Points on a hilly landscape, in no order, each with its height.
A ball rolls from a point to whichever of its 2 nearest points has the largest drop for the distance, and stops where none of them is lower. Distance is the straight distance between rows; heights are no part of it.
galof: [114, 101, 92, 102, 84, 84, 114, 121, 123, 81, 107, 88, 108, 104, 75, 79, 83, 95, 102, 114, 144, 118, 86, 125, 106, 85, 120, 84, 83, 106]  (h 174)
sike: [91, 99, 110, 55, 130, 142, 94, 90, 78, 109, 108, 125, 73, 102, 98, 104, 63, 83, 96, 93, 65, 96, 82, 72, 117, 110, 86, 105, 109, 113]  (h 411)
lofad: [98, 100, 120, 84, 108, 102, 123, 120, 92, 95, 111, 113, 95, 120, 106, 136, 93, 112, 76, 126, 107, 104, 73, 83, 89, 82, 105, 96, 82, 83]  (h 261)
Gili: [104, 98, 78, 92, 84, 115, 87, 42, 86, 92, 83, 110, 100, 84, 119, 96, 86, 78, 110, 76, 93, 70, 99, 94, 130, 99, 126, 98, 78, 112]  (h 409)
Dof: [129, 95, 71, 88, 92, 95, 88, 85, 86, 113, 83, 89, 117, 99, 80, 101, 125, 103, 97, 121, 119, 81, 112, 128, 102, 97, 108, 82, 93, 112]  (h 307)
vomip: [106, 109, 126, 125, 82, 83, 113, 78, 116, 102, 119, 113, 107, 119, 91, 131, 92, 84, 88, 127, 86, 100, 119, 90, 130, 78, 94, 156, 101, 85]  (h 526)
Pabo: [97, 100, 117, 120, 94, 105, 119, 108, 110, 84, 90, 109, 107, 98, 104, 105, 92, 98, 104, 83, 95, 89, 121, 93, 108, 100, 116, 97, 99, 110]  (h 459)
mudet: [83, 79, 108, 87, 140, 111, 113, 118, 80, 115, 98, 85, 81, 119, 108, 112, 106, 135, 92, 99, 112, 119, 98, 124, 64, 112, 65, 94, 133, 113]  (h 399)
temem: [84, 91, 92, 96, 122, 112, 106, 110, 90, 123, 90, 88, 103, 105, 96, 104, 125, 130, 89, 118, 111, 118, 105, 142, 59, 90, 74, 110, 127, 113]  (h 425)
nesu: [110, 95, 89, 111, 81, 95, 104, 103, 109, 80, 90, 94, 111, 86, 88, 75, 78, 95, 119, 76, 127, 93, 110, 121, 106, 125, 123, 79, 102, 120]  (h 311)
Toz: [97, 131, 121, 155, 70, 65, 124, 93, 121, 70, 102, 95, 131, 104, 100, 102, 96, 84, 96, 127, 117, 93, 107, 109, 105, 85, 123, 121, 96, 101]  (h 277)
zul: [107, 111, 127, 70, 121, 113, 98, 81, 88, 110, 127, 157, 93, 110, 108, 131, 94, 88, 99, 99, 70, 82, 97, 59, 114, 109, 80, 118, 106, 95]  (h 310)
vafu: [95, 104, 82, 67, 126, 155, 83, 87, 74, 105, 90, 100, 93, 71, 112, 94, 117, 87, 94, 75, 80, 91, 95, 113, 121, 111, 103, 74, 120, 111]  (h 346)
Didek: [123, 91, 91, 114, 64, 73, 90, 100, 99, 89, 98, 97, 102, 100, 97, 112, 90, 87, 113, 122, 115, 93, 82, 96, 95, 83, 130, 116, 76, 79]  (h 206)
zok: [74, 103, 125, 93, 115, 100, 108, 142, 111, 96, 101, 108, 92, 119, 105, 118, 88, 122, 87, 116, 100, 129, 78, 83, 56, 93, 59, 119, 105, 84]  (h 365)
tuz: [121, 90, 88, 129, 57, 67, 84, 98, 110, 97, 119, 67, 136, 99, 82, 100, 126, 84, 112, 136, 131, 88, 123, 131, 112, 93, 115, 138, 81, 81]  (h 470)
did: [116, 109, 97, 119, 100, 107, 92, 109, 101, 103, 101, 97, 74, 101, 107, 66, 93, 107, 110, 81, 77, 105, 84, 92, 97, 102, 114, 69, 111, 110]  (h 463)
morak: [79, 106, 105, 110, 104, 118, 81, 64, 100, 110, 108, 134, 90, 104, 126, 92, 88, 89, 117, 51, 60, 90, 102, 64, 118, 103, 113, 113, 98, 93]  (h 496)
Gok: [116, 135, 95, 137, 84, 89, 101, 89, 105, 82, 91, 95, 116, 72, 96, 77, 97, 97, 117, 117, 118, 95, 108, 134, 77, 114, 103, 110, 108, 96]  (h 481)
sovi: [112, 137, 108, 118, 111, 114, 109, 94, 84, 87, 91, 97, 99, 76, 101, 88, 87, 110, 110, 115, 95, 107, 103, 124, 66, 110, 91, 107, 111, 101]  (h 510)
las: [91, 103, 91, 138, 68, 58, 99, 100, 135, 80, 113, 89, 118, 103, 110, 66, 119, 103, 134, 124, 129, 98, 117, 123, 67, 95, 97, 127, 88, 107]  (h 555)
Dup: [106, 82, 96, 138, 56, 51, 85, 106, 126, 94, 124, 73, 121, 114, 86, 94, 117, 72, 114, 108, 141, 98, 113, 108, 115, 79, 136, 120, 80, 78]  (h 505)
Sofu: [106, 123, 87, 128, 96, 116, 79, 77, 107, 88, 94, 91, 139, 75, 104, 81, 144, 111, 124, 105, 104, 84, 133, 141, 82, 107, 75, 118, 107, 100]  (h 356)
fenup: [98, 117, 97, 124, 101, 125, 106, 81, 130, 75, 103, 121, 105, 98, 124, 87, 129, 107, 129, 84, 99, 87, 131, 119, 102, 91, 86, 111, 115, 97]  (h 561)
nog: [122, 114, 91, 104, 99, 119, 100, 76, 100, 105, 97, 108, 100, 80, 90, 89, 112, 83, 95, 86, 87, 90, 104, 109, 139, 95, 118, 85, 109, 104]  (h 288)
Zuga: [87, 92, 95, 76, 112, 93, 107, 90, 102, 129, 88, 93, 86, 99, 88, 99, 82, 101, 76, 90, 82, 115, 105, 80, 119, 95, 93, 106, 98, 96]  (h 263)
kar: [107, 114, 104, 107, 91, 119, 124, 98, 103, 79, 85, 104, 120, 99, 95, 105, 99, 104, 96, 119, 101, 90, 121, 121, 99, 98, 110, 97, 100, 122]  (h 448)
Metop: [93, 86, 68, 74, 116, 143, 90, 92, 77, 102, 88, 80, 92, 75, 117, 84, 125, 105, 103, 66, 106, 90, 95, 135, 114, 124, 90, 60, 123, 115]  (h 373)
tik: [95, 119, 109, 119, 107, 133, 96, 68, 108, 82, 102, 134, 98, 102, 116, 98, 88, 88, 120, 55, 82, 88, 109, 93, 118, 99, 105, 110, 101, 95]  (h 518)
Moro: [112, 96, 85, 109, 93, 95, 105, 119, 95, 100, 99, 94, 95, 84, 106, 95, 121, 113, 111, 112, 113, 101, 96, 125, 71, 111, 106, 78, 114, 104]  (h 449)
reb: [81, 94, 110, 76, 131, 95, 98, 136, 69, 103, 88, 74, 86, 125, 107, 135, 94, 119, 77, 106, 116, 139, 78, 92, 63, 100, 93, 94, 100, 76]  (h 270)
ravad: [94, 89, 108, 79, 122, 99, 99, 102, 78, 98, 111, 97, 66, 93, 120, 81, 72, 83, 89, 78, 89, 60, 71, 54, 117, 105, 101, 64, 78, 113]  (h 593)
lotu: [87, 119, 111, 84, 134, 140, 67, 92, 92, 99, 107, 118, 74, 95, 127, 82, 91, 89, 112, 53, 56, 117, 89, 75, 117, 129, 93, 82, 126, 103]  (h 452)
damum: [77, 105, 116, 88, 113, 104, 116, 121, 99, 107, 93, 112, 98, 104, 102, 129, 96, 111, 88, 135, 101, 116, 100, 100, 54, 82, 72, 129, 117, 93]  (h 338)
nav: [103, 119, 86, 89, 107, 156, 85, 86, 96, 104, 93, 112, 113, 71, 93, 87, 125, 88, 93, 73, 75, 93, 107, 114, 134, 100, 99, 86, 112, 106]  (h 321)
pena: [83, 94, 129, 58, 113, 88, 77, 142, 92, 116, 111, 120, 91, 126, 98, 135, 88, 95, 81, 98, 93, 128, 72, 35, 81, 110, 69, 107, 95, 74]  (h 424)
gimu: [82, 72, 116, 89, 125, 108, 100, 130, 89, 93, 98, 77, 69, 111, 113, 99, 76, 118, 95, 67, 75, 100, 87, 75, 91, 130, 73, 82, 105, 116]  (h 237)
Fisos: [85, 100, 115, 93, 112, 112, 102, 109, 95, 114, 102, 123, 92, 93, 102, 120, 95, 113, 102, 102, 82, 110, 112, 99, 67, 106, 56, 128, 129, 95]  (h 306)
setom: [74, 109, 103, 83, 117, 126, 71, 74, 96, 120, 110, 131, 75, 84, 123, 83, 92, 88, 108, 50, 49, 108, 92, 60, 118, 115, 96, 105, 113, 99]  (h 474)
kozo: [100, 90, 91, 72, 125, 90, 100, 116, 71, 120, 87, 70, 81, 115, 100, 120, 103, 113, 81, 114, 122, 123, 84, 103, 78, 92, 108, 83, 100, 85]  (h 312)
Vuz: [96, 98, 121, 79, 122, 125, 114, 112, 94, 108, 119, 120, 78, 102, 90, 97, 58, 92, 90, 80, 76, 91, 73, 72, 116, 102, 90, 104, 97, 101]  (h 405)
Vap: [83, 67, 67, 65, 120, 109, 102, 104, 78, 127, 83, 64, 85, 112, 100, 89, 113, 123, 83, 104, 108, 101, 97, 117, 93, 101, 96, 69, 107, 127]  (h 412)
pes: [78, 98, 114, 83, 118, 124, 93, 106, 92, 112, 93, 114, 86, 88, 103, 111, 83, 107, 99, 68, 72, 122, 112, 94, 91, 132, 60, 109, 135, 104]  (h 262)
Suro: [83, 78, 111, 94, 135, 98, 120, 116, 84, 94, 116, 69, 79, 114, 109, 100, 77, 145, 100, 93, 131, 117, 84, 135, 60, 119, 68, 87, 105, 110]  (h 358)
pideg: [100, 87, 98, 70, 110, 76, 119, 77, 91, 117, 91, 83, 84, 100, 91, 118, 83, 103, 72, 107, 112, 106, 94, 91, 123, 85, 110, 101, 75, 90]  (h 214)
sipub: [110, 92, 67, 97, 98, 114, 91, 101, 86, 109, 92, 90, 114, 82, 99, 81, 139, 123, 107, 102, 124, 91, 99, 151, 80, 121, 92, 65, 117, 118]  (h 407)
gubil: [124, 100, 87, 98, 86, 120, 88, 70, 88, 112, 98, 114, 117, 78, 84, 108, 119, 70, 84, 108, 79, 74, 93, 106, 150, 82, 115, 95, 96, 116]  (h 252)
pegum: [109, 87, 89, 81, 89, 68, 106, 84, 92, 106, 99, 84, 96, 93, 87, 130, 98, 86, 71, 115, 128, 110, 76, 98, 128, 72, 124, 98, 72, 80]  (h 155)
Poram: [110, 126, 108, 102, 104, 128, 101, 98, 103, 105, 102, 127, 93, 99, 94, 95, 95, 97, 96, 119, 60, 111, 101, 93, 98, 93, 98, 111, 118, 102]  (h 390)
Dazap: [83, 76, 91, 97, 108, 82, 110, 112, 108, 121, 104, 83, 106, 87, 95, 108, 133, 133, 98, 108, 120, 127, 118, 134, 70, 90, 87, 111, 106, 97]  (h 447)
Zadis: [102, 130, 80, 136, 69, 98, 90, 69, 110, 87, 112, 95, 161, 81, 103, 66, 145, 110, 123, 127, 117, 71, 127, 152, 94, 113, 83, 120, 95, 92]  (h 398)
lumu: [107, 112, 89, 108, 97, 94, 108, 122, 104, 94, 101, 85, 139, 82, 75, 83, 128, 114, 93, 127, 139, 108, 112, 155, 84, 107, 101, 76, 104, 119]  (h 326)
mepes: [101, 101, 75, 99, 101, 139, 101, 98, 99, 87, 87, 82, 99, 94, 98, 60, 88, 115, 109, 85, 95, 106, 97, 133, 103, 112, 104, 87, 109, 122]  (h 515)
gireb: [109, 85, 93, 128, 82, 97, 94, 111, 117, 99, 105, 102, 98, 75, 107, 88, 131, 106, 120, 87, 99, 89, 113, 118, 88, 102, 103, 95, 115, 101]  (h 485)
kavu: [93, 94, 94, 107, 107, 111, 83, 86, 96, 102, 95, 105, 76, 72, 116, 75, 94, 78, 116, 41, 87, 82, 93, 82, 123, 106, 112, 76, 106, 107]  (h 63)
Kez: [104, 88, 79, 121, 94, 107, 84, 93, 111, 92, 84, 91, 99, 79, 101, 69, 103, 87, 124, 52, 109, 86, 109, 110, 116, 113, 114, 78, 106, 121]  (h 210)
likor: [98, 116, 101, 118, 86, 99, 109, 104, 103, 96, 85, 93, 127, 95, 97, 104, 123, 110, 99, 131, 96, 103, 123, 112, 81, 91, 107, 113, 99, 102]  (h 414)
Vuzi: [111, 101, 83, 120, 83, 118, 65, 79, 90, 113, 90, 93, 127, 68, 96, 92, 139, 89, 110, 79, 72, 77, 122, 104, 115, 108, 111, 108, 102, 93]  (h 250)
Fel: [98, 90, 98, 66, 108, 112, 99, 89, 62, 118, 89, 107, 92, 87, 107, 131, 88, 100, 86, 110, 80, 95, 93, 86, 91, 104, 120, 103, 93, 105]  (h 466)
Sekes: [97, 83, 110, 87, 132, 103, 103, 101, 112, 106, 96, 102, 68, 105, 105, 91, 88, 94, 101, 64, 92, 83, 111, 72, 118, 102, 69, 85, 106, 111]  (h 244)
pimuv: [99, 96, 127, 140, 82, 76, 106, 96, 109, 97, 104, 106, 105, 123, 90, 118, 79, 76, 92, 82, 93, 101, 92, 66, 118, 77, 137, 113, 87, 96]  (h 590)
Mav: [117, 124, 73, 123, 78, 99, 88, 87, 102, 82, 95, 110, 129, 67, 92, 72, 110, 101, 128, 103, 138, 94, 109, 150, 88, 142, 96, 91, 114, 100]  (h 446)
bot: [99, 82, 93, 87, 119, 123, 103, 102, 99, 87, 94, 102, 81, 87, 124, 96, 116, 110, 116, 65, 101, 82, 106, 112, 103, 118, 87, 65, 118, 116]  (h 416)
fev: [89, 130, 99, 131, 105, 134, 99, 83, 123, 71, 99, 122, 98, 104, 130, 74, 99, 105, 127, 59, 91, 100, 107, 108, 98, 102, 90, 97, 117, 99]  (h 540)
fugeg: [103, 112, 98, 104, 98, 101, 126, 127, 110, 72, 100, 86, 114, 96, 89, 80, 87, 106, 101, 129, 141, 107, 102, 146, 80, 105, 104, 83, 104, 121]  (h 266)
rogi: [105, 108, 92, 119, 66, 84, 98, 114, 104, 88, 78, 84, 139, 98, 87, 111, 123, 100, 89, 135, 109, 118, 99, 111, 96, 89, 134, 93, 76, 100]  (h 372)
Tobul: [105, 69, 63, 83, 74, 61, 94, 93, 111, 103, 96, 93, 114, 101, 88, 80, 105, 108, 117, 107, 144, 96, 110, 124, 95, 119, 116, 86, 79, 123]  (h 443)
Dud: [93, 109, 108, 69, 102, 129, 86, 105, 98, 125, 111, 148, 96, 98, 93, 111, 104, 88, 97, 117, 56, 111, 102, 77, 98, 104, 87, 112, 136, 110]  (h 362)
fipe: [106, 95, 105, 82, 123, 120, 120, 120, 83, 88, 108, 97, 76, 112, 123, 102, 94, 115, 104, 88, 99, 80, 90, 100, 95, 123, 97, 59, 110, 111]  (h 468)
vezad: [99, 84, 88, 85, 109, 90, 106, 99, 91, 89, 102, 84, 78, 100, 121, 63, 74, 89, 103, 73, 115, 63, 83, 82, 122, 125, 105, 47, 93, 120]  (h 541)
lemi: [110, 113, 100, 136, 96, 95, 86, 85, 105, 102, 99, 110, 88, 117, 106, 77, 90, 85, 119, 70, 76, 88, 103, 72, 104, 94, 127, 88, 104, 104]  (h 511)
duzo: [82, 78, 109, 98, 95, 63, 96, 94, 120, 118, 105, 100, 87, 125, 97, 117, 95, 78, 79, 92, 98, 100, 85, 43, 136, 66, 107, 116, 75, 77]  (h 662)
Dilas: [109, 105, 111, 106, 102, 114, 114, 100, 96, 95, 108, 111, 86, 95, 85, 91, 56, 86, 93, 82, 94, 91, 74, 94, 122, 91, 121, 94, 92, 100]  (h 368)
nosu: [109, 125, 111, 106, 115, 136, 88, 96, 93, 101, 105, 116, 82, 96, 109, 76, 90, 96, 105, 79, 56, 111, 96, 86, 108, 114, 112, 86, 119, 106]  (h 423)
debo: [100, 95, 116, 110, 87, 62, 107, 98, 122, 113, 113, 103, 92, 135, 106, 124, 114, 96, 89, 109, 90, 106, 106, 58, 118, 80, 103, 121, 82, 70]  (h 676)
tunub: [84, 88, 106, 76, 125, 95, 104, 128, 93, 85, 101, 72, 84, 132, 101, 110, 80, 126, 87, 97, 130, 141, 68, 81, 81, 98, 88, 93, 64, 67]  (h 209)
nefa: [94, 125, 129, 140, 99, 78, 127, 109, 133, 80, 104, 102, 112, 107, 100, 96, 94, 98, 101, 117, 111, 99, 115, 99, 97, 81, 95, 121, 94, 94]  (h 188)
veb: [93, 111, 87, 103, 106, 122, 119, 104, 102, 97, 96, 74, 103, 109, 92, 72, 92, 134, 94, 111, 94, 121, 101, 127, 88, 106, 101, 88, 106, 109]  (h 492)
tefu: [79, 100, 108, 117, 109, 81, 109, 130, 129, 99, 101, 79, 90, 109, 106, 85, 117, 135, 99, 110, 97, 149, 101, 106, 72, 92, 78, 97, 107, 95]  (h 170)
Lusov: [102, 82, 101, 95, 109, 84, 106, 117, 92, 81, 98, 68, 82, 115, 109, 76, 63, 112, 112, 67, 120, 85, 87, 91, 98, 137, 102, 62, 84, 113]  (h 475)
Feru: [130, 91, 90, 96, 90, 82, 107, 74, 89, 100, 109, 101, 100, 94, 105, 122, 114, 97, 121, 118, 123, 69, 122, 121, 101, 103, 104, 117, 94, 88]  (h 476)
guf: [113, 90, 95, 121, 56, 83, 100, 89, 93, 97, 97, 102, 121, 91, 102, 122, 103, 89, 103, 110, 96, 81, 100, 98, 111, 97, 141, 111, 84, 96]  (h 279)
Sanu: [107, 103, 76, 103, 99, 113, 89, 107, 82, 113, 92, 85, 149, 90, 80, 91, 149, 128, 98, 121, 123, 87, 109, 151, 73, 105, 88, 72, 106, 113]  (h 371)
geme: [115, 87, 73, 78, 91, 102, 89, 85, 84, 131, 82, 84, 116, 101, 76, 117, 129, 99, 73, 133, 97, 93, 92, 108, 110, 72, 111, 97, 83, 103]  (h 255)
Fupi: [109, 104, 73, 126, 65, 77, 87, 94, 116, 83, 97, 115, 128, 80, 85, 68, 89, 89, 136, 88, 144, 92, 113, 133, 95, 143, 111, 94, 106, 109]  (h 397)
somir: [72, 105, 127, 78, 103, 86, 92, 143, 106, 107, 107, 122, 104, 117, 98, 137, 86, 104, 83, 104, 105, 145, 84, 60, 71, 102, 58, 126, 107, 62]  (h 393)
Kos: [84, 104, 118, 83, 119, 117, 107, 142, 101, 108, 109, 99, 82, 125, 95, 92, 73, 113, 79, 102, 72, 129, 85, 76, 98, 108, 83, 94, 122, 98]  (h 433)
gagi: [108, 87, 94, 101, 80, 76, 116, 108, 118, 92, 102, 94, 105, 98, 78, 106, 102, 93, 85, 111, 141, 116, 84, 112, 124, 70, 123, 96, 79, 88]  (h 82)
giv: [88, 85, 92, 93, 97, 105, 74, 93, 98, 131, 85, 100, 96, 77, 96, 99, 115, 96, 104, 75, 58, 108, 126, 88, 102, 109, 80, 124, 120, 97]  (h 120)
rab: [99, 99, 80, 114, 72, 65, 98, 115, 121, 75, 96, 84, 116, 110, 102, 88, 109, 106, 124, 143, 140, 112, 102, 122, 57, 89, 105, 114, 78, 105]  (h 589)
sor: [124, 82, 56, 91, 74, 79, 81, 77, 105, 107, 91, 92, 134, 92, 80, 81, 121, 96, 124, 112, 133, 79, 120, 132, 105, 121, 104, 90, 86, 119]  (h 377)
Rukel: [104, 115, 108, 138, 62, 70, 106, 109, 109, 73, 94, 85, 140, 101, 88, 122, 110, 84, 87, 134, 122, 113, 101, 108, 106, 81, 130, 120, 82, 92]  (h 334)
Sadot: [114, 109, 109, 116, 85, 78, 100, 113, 109, 78, 97, 97, 96, 120, 101, 108, 87, 97, 106, 126, 116, 109, 81, 91, 80, 72, 108, 114, 74, 82]  (h 117)
Gagu: [102, 87, 112, 110, 108, 94, 116, 121, 106, 80, 91, 88, 89, 100, 99, 93, 72, 109, 113, 67, 112, 92, 112, 100, 99, 118, 106, 80, 97, 114]  (h 400)
rala: [81, 81, 115, 82, 124, 97, 94, 136, 86, 97, 98, 73, 75, 128, 102, 107, 70, 121, 86, 84, 92, 118, 72, 60, 84, 114, 87, 96, 77, 89]  (h 104)
tabom: [99, 106, 97, 115, 89, 118, 72, 105, 103, 117, 93, 108, 115, 75, 92, 99, 130, 93, 106, 95, 54, 98, 124, 94, 96, 101, 93, 120, 118, 96]  (h 187)
gova: [110, 110, 114, 93, 101, 93, 111, 82, 101, 117, 108, 117, 108, 109, 90, 141, 109, 96, 79, 133, 87, 103, 125, 98, 114, 89, 82, 135, 114, 83]  (h 513)
Zot: [83, 86, 94, 84, 114, 115, 102, 102, 92, 123, 82, 90, 93, 80, 92, 101, 97, 111, 90, 76, 77, 113, 113, 103, 103, 114, 90, 100, 116, 104]  (h 198)
patof: [109, 103, 121, 113, 91, 95, 112, 108, 108, 85, 113, 126, 96, 125, 104, 121, 85, 100, 100, 126, 88, 93, 82, 77, 92, 75, 102, 121, 76, 93]  (h 200)
Gom: [83, 77, 98, 129, 70, 54, 97, 112, 137, 89, 119, 85, 111, 119, 98, 94, 113, 92, 112, 93, 139, 120, 102, 94, 105, 69, 130, 119, 73, 69]  (h 536)
vuzim: [99, 96, 102, 138, 81, 82, 98, 105, 125, 90, 119, 94, 100, 92, 120, 84, 134, 106, 132, 111, 99, 85, 125, 118, 77, 98, 83, 127, 109, 93]  (h 517)
gad: [116, 112, 113, 136, 103, 78, 108, 97, 116, 95, 108, 103, 89, 130, 101, 79, 77, 106, 111, 77, 104, 92, 94, 74, 98, 90, 111, 90, 83, 95]  (h 556)
duve: [104, 78, 78, 69, 109, 86, 107, 118, 83, 107, 88, 64, 88, 117, 95, 99, 102, 110, 89, 117, 138, 106, 86, 123, 87, 101, 111, 64, 101, 108]  (h 361)
ragub: [92, 106, 101, 85, 114, 115, 119, 133, 100, 102, 98, 72, 90, 122, 88, 83, 82, 118, 78, 105, 91, 136, 88, 100, 107, 98, 106, 83, 105, 92]  (h 464)
Rek: [103, 119, 138, 112, 96, 82, 108, 86, 112, 111, 124, 132, 104, 117, 89, 124, 75, 90, 84, 104, 77, 108, 105, 64, 119, 97, 81, 148, 104, 77]  (h 539)
munib: [88, 89, 113, 141, 79, 68, 100, 103, 127, 86, 103, 89, 112, 135, 82, 102, 82, 82, 104, 86, 122, 111, 91, 79, 109, 62, 135, 114, 76, 88]  (h 566)
biz: [103, 77, 96, 99, 91, 60, 96, 91, 111, 109, 100, 92, 78, 104, 100, 96, 91, 72, 94, 94, 111, 78, 82, 61, 126, 70, 118, 95, 72, 97]  (h 644)
soko: [103, 104, 102, 88, 98, 104, 129, 98, 92, 100, 98, 98, 104, 114, 91, 128, 96, 112, 75, 141, 106, 120, 82, 114, 103, 75, 114, 103, 91, 95]  (h 301)
kipa: [111, 110, 111, 69, 128, 126, 99, 103, 60, 99, 111, 111, 73, 103, 125, 104, 92, 99, 97, 101, 76, 86, 79, 86, 95, 121, 115, 66, 105, 110]  (h 503)
Zir: [89, 85, 94, 82, 124, 122, 70, 87, 88, 102, 95, 98, 55, 76, 125, 73, 94, 79, 112, 58, 73, 82, 82, 74, 112, 104, 77, 80, 110, 119]  (h 112)
Subo: [108, 87, 72, 101, 63, 85, 100, 60, 96, 99, 86, 99, 115, 96, 102, 95, 93, 90, 108, 97, 106, 75, 105, 100, 120, 110, 135, 94, 78, 112]  (h 354)
Nid: [100, 107, 119, 73, 99, 96, 91, 121, 103, 122, 110, 136, 93, 116, 95, 127, 101, 87, 88, 126, 71, 117, 96, 64, 91, 95, 80, 120, 124, 91]  (h 330)
niti: [119, 114, 71, 106, 93, 118, 64, 66, 81, 106, 82, 88, 137, 77, 104, 98, 143, 107, 119, 90, 92, 82, 124, 127, 95, 118, 92, 101, 100, 91]  (h 305)
kud: [130, 88, 71, 116, 62, 77, 87, 74, 100, 99, 109, 92, 129, 92, 86, 100, 119, 84, 121, 117, 126, 67, 122, 131, 116, 110, 112, 120, 88, 93]  (h 435)
vokud: [99, 110, 126, 82, 119, 114, 84, 87, 105, 108, 111, 150, 89, 107, 108, 114, 90, 71, 108, 69, 73, 85, 115, 53, 127, 110, 73, 112, 120, 97]  (h 345)
nula: [96, 100, 113, 92, 128, 88, 121, 125, 98, 84, 106, 76, 87, 121, 101, 102, 78, 132, 93, 104, 130, 116, 90, 106, 72, 109, 89, 89, 82, 93]  (h 290)
Todu: [96, 105, 127, 79, 106, 94, 104, 124, 89, 107, 116, 131, 96, 118, 103, 153, 107, 93, 78, 140, 93, 117, 79, 70, 84, 82, 95, 116, 104, 77]  (h 298)
rol: [77, 95, 128, 93, 106, 107, 100, 142, 110, 107, 110, 118, 87, 121, 96, 100, 70, 119, 90, 88, 73, 125, 81, 63, 79, 114, 57, 111, 111, 99]  (h 401)
zure: [77, 120, 115, 113, 94, 71, 127, 106, 116, 83, 92, 76, 134, 93, 102, 119, 120, 107, 89, 143, 128, 116, 123, 125, 80, 89, 99, 124, 90, 96]  (h 451)
sulak: [106, 99, 92, 81, 97, 126, 96, 62, 73, 100, 89, 119, 103, 80, 112, 124, 92, 88, 104, 96, 77, 82, 102, 101, 114, 103, 123, 113, 92, 109]  (h 440)
lelus: [121, 85, 89, 80, 90, 106, 100, 87, 87, 113, 94, 100, 98, 92, 85, 119, 111, 77, 75, 128, 94, 84, 83, 101, 133, 70, 115, 91, 91, 116]  (h 217)
dere: [94, 83, 107, 80, 111, 82, 97, 100, 95, 118, 102, 105, 73, 89, 109, 100, 91, 69, 85, 92, 90, 69, 84, 51, 125, 80, 105, 86, 86, 107]  (h 622)
vumam: [78, 116, 114, 125, 108, 87, 125, 117, 137, 94, 101, 93, 102, 107, 98, 81, 92, 125, 96, 105, 99, 126, 113, 104, 85, 89, 84, 112, 105, 99]  (h 47)
Tubos: [122, 110, 90, 93, 100, 121, 116, 87, 88, 100, 102, 93, 95, 82, 82, 88, 78, 95, 83, 97, 107, 96, 86, 123, 130, 102, 120, 82, 102, 103]  (h 327)
popa: [102, 118, 104, 56, 123, 145, 69, 77, 88, 113, 103, 139, 83, 101, 101, 105, 94, 77, 103, 102, 55, 109, 97, 76, 116, 111, 88, 108, 124, 111]  (h 387)
Laki: [126, 98, 108, 104, 91, 77, 108, 80, 91, 110, 109, 93, 106, 110, 99, 143, 123, 91, 96, 147, 111, 86, 118, 114, 106, 82, 95, 137, 100, 78]  (h 499)
Sare: [121, 115, 128, 102, 111, 111, 108, 80, 91, 90, 121, 138, 91, 113, 110, 126, 79, 99, 103, 112, 78, 81, 92, 73, 104, 98, 98, 113, 86, 98]  (h 264)
pek: [81, 103, 99, 105, 106, 71, 119, 109, 109, 100, 101, 77, 129, 94, 101, 107, 137, 127, 96, 129, 134, 120, 127, 143, 65, 96, 92, 112, 97, 104]  (h 473)
duviv: [94, 96, 111, 73, 121, 114, 96, 89, 103, 117, 96, 125, 80, 95, 105, 101, 100, 75, 90, 74, 75, 84, 117, 66, 141, 101, 85, 88, 123, 110]  (h 315)

Where does a ball stop that starts at each point below?
kipa | lelus
vuzim | gagi
veb | giv
somir | giv
Fel | Sadot
duzo | Gagu

Call two points neighbours if one is among the 2 nearest of the other. Go from one point of each pair to the other, from neighbour to neighbour, staying as low as possible. Name the highest point that can't be avoided.
giv / sor | sike
rala / vumam | Dazap
giv / lofad | soko
gagi / giv | Zuga
